The views of a scene show one set of named points, each view turned or mirrored, and shifted as a whole, with a little noise and some points left out.
(in the rows, 128 means zero)

Scene 1
View 1
K135: [131 105 164  94 127 102 154 145 101 115 169 112  74 109 138  97 134 141
 114 120  99 138 130 121 178 126 141 161]
K854: [123 133 136 105 116  87 122 121 109 118 146 103 110 108 133 130 164 139
  86 134 140 129 127 126 152 108 132 154]
K923: [104 136 131  87 108  82 136 110 105 113 152  96 107 104 122 131 175 165
  60 144 138 128 102 144 154  94 146 160]
K108: [162 122 184 151 139 108 126 165 125  92 172 106  47 166 129 104 111  97
 154 147 127 145 113  75 208  87  71 147]
K634: [134  94 180 116 129 110 154 173 106  89 199 115  40 152  99  92 128 118
 134 121  99 141 105 106 224 112  89 162]
K763: [140  94 151  93 112  86 125 150 118 104 188 106  94  92 103 104 149 124
 108 129 135 122 140  96 167 122 117 172]
K565: [150 109 160 122 113  86 111 158 132  86 197 104  80 128  87 112 145 106
 123 153 155 128 122  71 182  92  74 162]
K573: [143 130 146 122 141 100 125 131 109 135 120 108 101 107 183 122 133 125
 116 117 123 137 157 117 145 129 146 143]
K464: [124 106 161 110 135 110 154 149  93 117 156 114  72 131 146 105 138 134
 121 103  96 136 130 130 193 138 137 149]
K620: [104 166 132  95 136 100 162  88  87 147  95  97  95 117 204 132 152 182
  63 132 102 151 103 178 146  97 194 134]
K17: [138  72 162  62 116  93 155 154 110 116 205 108  71  69 108  70 137 149
 108 119  96 123 144 111 176 141 155 188]
K925: [106 123 140 133 119 105 123 141  88 108 139 113 109 144 117 148 175 116
 105  95 133 121 125 139 184 140 105 139]
K188: [127 127 162 122 132 107 145 142 105 105 155 105  68 153 132 115 141 130
 116 125 114 144 103 123 196 102 111 147]
K208: [143 169 152 122 135  87 125 105 132 117 129  86  76 136 174 123 130 149
  89 181 144 162  94 104 150  44 133 144]
K467: [128 157 139 112 136  94 137 104 107 140 106  97 104 111 199 133 144 156
  84 137 126 145 129 141 134  97 169 139]
K952: [102 131 141  84 101  84 138 118 106  98 173  96  88 122  93 124 173 161
  64 155 134 131  83 139 177  86 125 163]
K926: [156 170 159 131 143  89 128 107 137 121 125  86  69 137 188 118 118 148
 105 187 141 162 101  99 148  41 131 142]
View 2
K952: [ 97  75 146  89 112 114 131 136 132 177  88 150  81  98 104 150 143 136
  74 149 119 132 216 143 105 157 137 156]
K135: [149  80 131 134  91 143 123 133 159 155 116 121 115 103 144 148 114 124
  83 131  90 112 171 123 128 165 132 167]
K467: [132 149 141 111  89 117 142 139 204 178  73 147  87 129 161 134 111 112
 161 128 113 112 185 139 132 135 162 136]
K620: [133 154 171 115  67 120 152 166 217 194  63 161  96 150 176 137 115 118
 154 148 106 139 218 139 129 142 142 114]
K926: [105 130  93  97 144 122 144 140 234 196  82 104  64  88 140 158 104 157
 151 121 119 110 189 137 139 136 167 178]
K188: [152  73 108 125 133 133 126 125 171 183 103 128  96 115 137 154 136 155
  86 148 108 112 168 135 142 159 121 164]
K565: [115  52  81 109 165 124 113  96 129 154 113 117  76  65  91 153 137 143
  73 126 119  88 146 140 125 153 154 202]
K108: [152  55  54 125 179 140 115 105 186 179 122  92  85  83 121 169 127 178
  82 134 107  90 134 131 156 157 132 206]
K854: [120 103 131 107 106 112 129 114 143 160  85 153  83 113 125 133 134 108
 119 132 117 103 175 145 121 144 157 154]
K763: [126  67 118 117 104 130 115 110 119 139 114 126  99  82 113 142 125 106
  77 118 103  93 156 129 116 156 154 183]
K925: [163  79 120 122 123 115 118  98 132 163  91 172  90 147 130 134 163 123
 103 158 121  99 147 145 143 148 122 141]
K208: [103 126 105  93 144 114 145 139 217 198  78 117  63  92 134 156 113 154
 141 126 122 116 197 140 132 135 164 170]
K634: [161  31  94 133 137 147 113 118 152 169 132 108 112  91 122 165 134 167
  41 148  90 110 155 123 141 177 109 193]
K17: [140  63 147 138  63 153 116 133 121 127 128 114 131  76 131 145 102  94
  58 112  76 106 169 113 101 176 145 179]
View 3
K188: [ 83 111 130 143  93 130 126  77 128 126 137 126 117  97 133 134 142 138
  87 113 118 126 136 123 131  99 139 157]
K763: [119 128  83 142 122 153 116  98 167 127 150  94 143 106 117 133 129 118
 105 123 121 102 160 137  91  92 111 165]
K854: [103 116  86 119 129 138 147  88 137 129 159 129 123 111 124 128 122 118
 100 100  93 123 148 135  77 111 147 129]
K923: [102 127  73  99 133 107 145  69 121 129 163 124 123 139 116 129 122 110
 116  78  87 129 145 118  80 121 148 136]
K108: [105 103 149 164  82 169 122  69 160 106 112 100 112  74 157 138 155 164
  66 136 150 101 136 153 154  63 157 183]
K17: [113 149  75 148 122 126  81 121 173 122 134 109 157 136  95 129 134 110
 128 146 113 116 143 112 100 108  64 180]
K620: [ 74 119  95 105 120  79 137 101  92 117 141 208 105 157 125 127 126 131
  98  87  68 171 102 114  78 153 160  93]
K634: [ 87 124 142 164  79 138 103  75 152 128 131  89 132  86 125 137 152 134
  96 133 143 113 148 116 164  80 103 202]
K467: [ 99 112  92 112 127 117 143 108 121 108 139 191 108 139 136 126 126 140
  87 104  82 151 110 141  63 130 172  96]
K135: [ 97 130 109 146 107 125 105 107 147 119 133 135 131 120 115 130 136 123
 104 130 115 132 134 124 112 111 103 159]
K925: [ 67 110 119 139  98 157 153  87 129 156 176 126 115  59 118 126 130 106
  91 101 100 136 166 126  98 108 128 126]
K208: [120 101 108 108 121 132 157  61 126  98 128 140 104 127 163 134 138 159
  72  93 108 116 120 158  97  92 208 134]
K565: [130 115 102 140 113 174 136  59 167 121 144  63 132  88 138 138 140 134
  91 118 139  82 164 151 115  64 145 182]
K573: [100 116 104 143 119 151 130 133 146 114 138 173 116 100 134 126 129 138
  80 136  99 137 128 152  65 113 140 111]
K464: [ 76 125 123 157  93 132 112 115 139 129 138 145 125  96 118 130 138 126
  95 132 109 141 135 118 116 111 103 148]
K952: [106 124  81 104 123 106 140  47 124 134 160  96 131 135 120 133 126 113
 116  72 100 116 149 109 111 112 143 164]
View 4
K565: [176 149 120 131 121 136  71  64 151 131 136 151 141  82 130 194 137 167
  97  80 117 157 151 110  97 165 112 167]
K135: [145 157 137 107 120 134 141  65 167 114 112 162 132  94 125 133  86 185
 121 122 124 119 136 133 119 135 161 142]
K763: [170 169 118 113 134 146 117  86 161 121 113 158 126  96 109 164 107 185
 108 105 113 135 161 122 103 150 121 155]
K925: [162 162 148 127 151 163  99  57 185 101 151 166 144 105  94 117 130 138
  97 148 113 149 136 126  68 127 168 154]
K464: [128 152 154 113 125 145 141  51 171 115 126 161 129  93 118 116  94 169
 111 129 123 121 130 134 105 130 175 142]
K923: [223 158 115 104 128 125 100  97 195  69 101 175 163 113 101 125 122 173
 143 161 121 123 143 136 113 125 156 141]
K573: [174 148 167  98 115 139 152  90 175 125 116 128 135  93 106 115 114 128
 110 123 118  87 147 147  72 118 159 122]
K17: [142 175 122  99 126 141 161  74 157 123  94 165 110  99 117 152  68 218
 116 103 124 116 148 129 134 147 136 151]
K854: [203 154 132 109 129 137 109  95 187  94 114 153 154 106 103 133 124 151
 124 136 116 119 148 137  89 128 145 138]
K208: [216 100 148 106  74  86  86  86 174 101 109 128 180  85 141 139 146 132
 145 116 133  94 122 142  99 128 154 122]
K634: [109 142 136 132 114 131  97  21 149 129 138 172 131  78 141 160  99 195
 102  95 126 163 123 114 126 158 159 170]
K926: [208  90 154 104  62  81  91  84 169 113 107 120 181  79 149 142 147 127
 142 105 136  88 123 143 101 129 151 115]
K467: [210 129 159  90 100 116 141 100 192  92 104 130 162 100 110  97 120 125
 142 152 125  72 136 156  86 101 173 109]
View 5
K952: [121 124 119  89 105 153  87 159 123  98  96 137 147 128 144 132 139 128
 136  82 115 132 115 115  99  29 171  79]
K634: [ 90 143  98 121  97 129 129 140  86  80 108  83 169 123 133 138 103 158
 193 149 129  80  91 120  60  95 154  85]
K620: [156 116  90 140 128 136 102 160 172 134 141 172 120 159 168 102 103 153
  93  58 161 167 157  68 135  84 235 105]
K763: [128 103 127 109 116 166 125 114  55 124 110 103 136 105 134 150 120 132
 161 113 100 125  98 157  80  91 151  92]
K135: [122 115 102 130 117 142 129 137  86 116 130 117 140 121 141 134  96 152
 154 109 135 128 108 107  86 100 188 104]
K188: [119 143  97 123  99 131 114 145 130 100 113 109 151 145 148 124 114 157
 151 120 144 100 121 118  87  92 173  82]
K467: [169 118  94 129 120 151 117 141 160 146 132 167 123 151 167 110 111 161
  94  66 145 149 154 114 129 115 200  96]
K573: [166 112 101 144 119 150 131 113 124 155 132 132 119 142 157 122 106 163
 118 100 145 131 137 142 110 143 183 100]
K17: [112  90 121 117 129 158 139 130  28 115 130 114 137  93 130 152  89 143
 170  99 105 147  94 110  76  89 183 112]
K208: [153 138  78  92  94 162 120 156 166 114 113 186 165 156 156 111 123 176
 102  73 123 108 150 121 105 114 156  66]
K854: [157 114 125 105 114 161 104 123 126 135 103 132 121 134 153 130 142 128
 116  88 117 139 125 156 111  75 166  82]
K923: [142 113 121  99 116 154  90 149 133 119 107 148 128 130 152 127 137 129
 115  69 118 153 126 115 114  43 189  87]
K464: [124 124 102 147 117 126 127 131 102 117 130 100 132 136 144 132  98 155
 159 125 149 117 116 112  92 108 196 106]
K925: [142 130 125 140 106 125  98 114 140 126 107  79 112 145 156 123 139 127
 141 132 151 115 115 156 106  78 181  92]
K926: [154 141  69  95  91 166 130 158 170 116 113 192 173 157 158 113 115 186
 103  75 120  99 147 121 103 135 152  63]
K108: [114 160  81 114  79 144 143 130 122  90 103 107 181 139 144 127 113 183
 167 147 124  48 110 151  65 140 125  62]

Which points are out of place in each view (at most two, in the order of its rows)? Write none if all are in place.
view 1 -> none
view 2 -> none
view 3 -> K208
view 4 -> K17
view 5 -> K763, K854
